Points, in no order, along strands that fork, close into loops and pass close to each other.
In the rows, zero is written as 128.
Points whose rows are less than 40.4 apart are linked; no others are. Some points are linked to none.
J801: [121  98 132 162 148 121 150 146]
J480: [104  68 111 147 188 102  97 177]
J43: [157 123 126 133 124 104 155 116]
J689: [110 113 136 165 142 127 164 143]
J520: [131  65 109 131 172 114  69 161]
J134: [150 115 175  76 166 189 113 127]
J579: [111 182 104  61  86 130 142 106]
J443: [120 173 106 121  76 106 139  97]
J515: [148  71 119 154 154 102 103 152]
J657: [147 150 141  74 111 175 107 105]
J439: [161 144 113  90  93 141 117 100]
J798: [140 157 167  55 134 190 115 107]
J46: [146 100 138 112 141 166 114 139]
J305: [106 175 131 151 108  94 175 107]
J503: [134 172 116 119 102  73 173 102]
J109: [ 84  82 120 154 169 129 105 173]
J138: [157 140 127  75 119 144 146 109]
J802: [160 139 124  92 100 157 112 108]
J831: [111 134 150 207 144  89 132 139]
J228: [156 156 129  60 110 145 141 104]
J335: [129 126 114 156  96 137 100 121]
J358: [110 103 108 188 112 125  86 138]
J44: [125 135 123 115 101 183 105 122]
J982: [157 135 127  80 120 121 172 108]
J682: [102 158 126 142 115 120 180 120]
J288: [153  82 129 167 155  89 127 142]
J752: [105 103 107 172 122 133  81 148]
J320: [116  69 123 114 186 142  90 170]
J544: [121 146 140 174 129 103 171 123]
J911: [109 123 145 194 145  99 151 139]
J508: [103  78 122 168 179  96 117 169]
J999: [122 140 131 102 112 171 143 126]
J529: [142  95 134 183 155  81 131 137]
J244: [110 184  98  82  77 109 137 106]
J875: [130  69 137  98 192 155  78 165]
J811: [144  76 155  96 178 169  81 153]
J208: [124 103 119 140 125 153  95 138]
J806: [121 171 103 100  78 118 131 101]
J977: [144  98 127 126 126 162 104 135]
J604: [116 147 125 121 111 141 174 123]
J472: [124 122 116 193 107 113  91 128]
J956: [124 174 115  46  97 137 145 111]
J880: [ 96 136 123 151 114 155 144 133]
J9: [128 157 131  75 114 172 142 116]
J198: [147 159 108  90  89 133 129  98]
J678: [153 117 156  86 152 180 102 127]
J8: [125  98 138 192 170  73 121 156]
J61: [152 118 145  93 134 175 116 126]
J621: [128 166 117  96 106  89 185 106]
J219: [138 122 112 179  98 117  97 118]
J992: [125 148 150  73 131 196 132 119]
J473: [147 154 154  60 126 184 100 104]
J904: [111 106 140 203 170  69 111 163]
J127: [135 182 128 137 107  62 172  97]
J458: [139  91 125 155 141 112 134 142]
J708: [144 167 133 156 107  72 155  98]
J87: [128 134 115 134  95 155 107 119]
J411: [113 128 153 215 157  75 122 147]
J217: [101  75 118 131 176 139  87 174]
J329: [149 154 122  99 113 102 182 108]
J83: [142 156 137 175 109  82 149 103]
J299: [ 88  89 125 179 171 107 119 170]
J969: [110 181 115 142  80  96 145  99]
J158: [144 166 130  41 111 142 145 104]
J825: [150  84 161  89 179 173  99 148]
J316: [108 132 135 171 132 113 166 133]
J339: [118 138 126 110 122 165 160 128]
J906: [114  98 117 155 126 144  91 152]
J167: [113 181 123 150  97  96 158 103]

A tip is a point with one link. Name the tips that can be reached along the links from each point below, in the order of the rows.
J87 -> J134, J44
J708 -> J83
J109 -> J480, J825
J904 -> J515, J544

A piece is two or more points that can be reached from each other along the links. Count, over all rows, the pieces, the separate loops (a circle has one, a figure eight two, a Y none), the forks (points with three links) and the tips (points with one).
pieces -> 4
loops -> 2
forks -> 3
tips -> 7

Name the points in between on the shortest way along the links from the first point to the second, in order.
J982, J244 -> J138 J228 J158 J956 J579
J544, J904 -> J316 J911 J831 J411
J480, J217 -> J508 J299 J109
J134, J906 -> J678 J61 J46 J977 J208
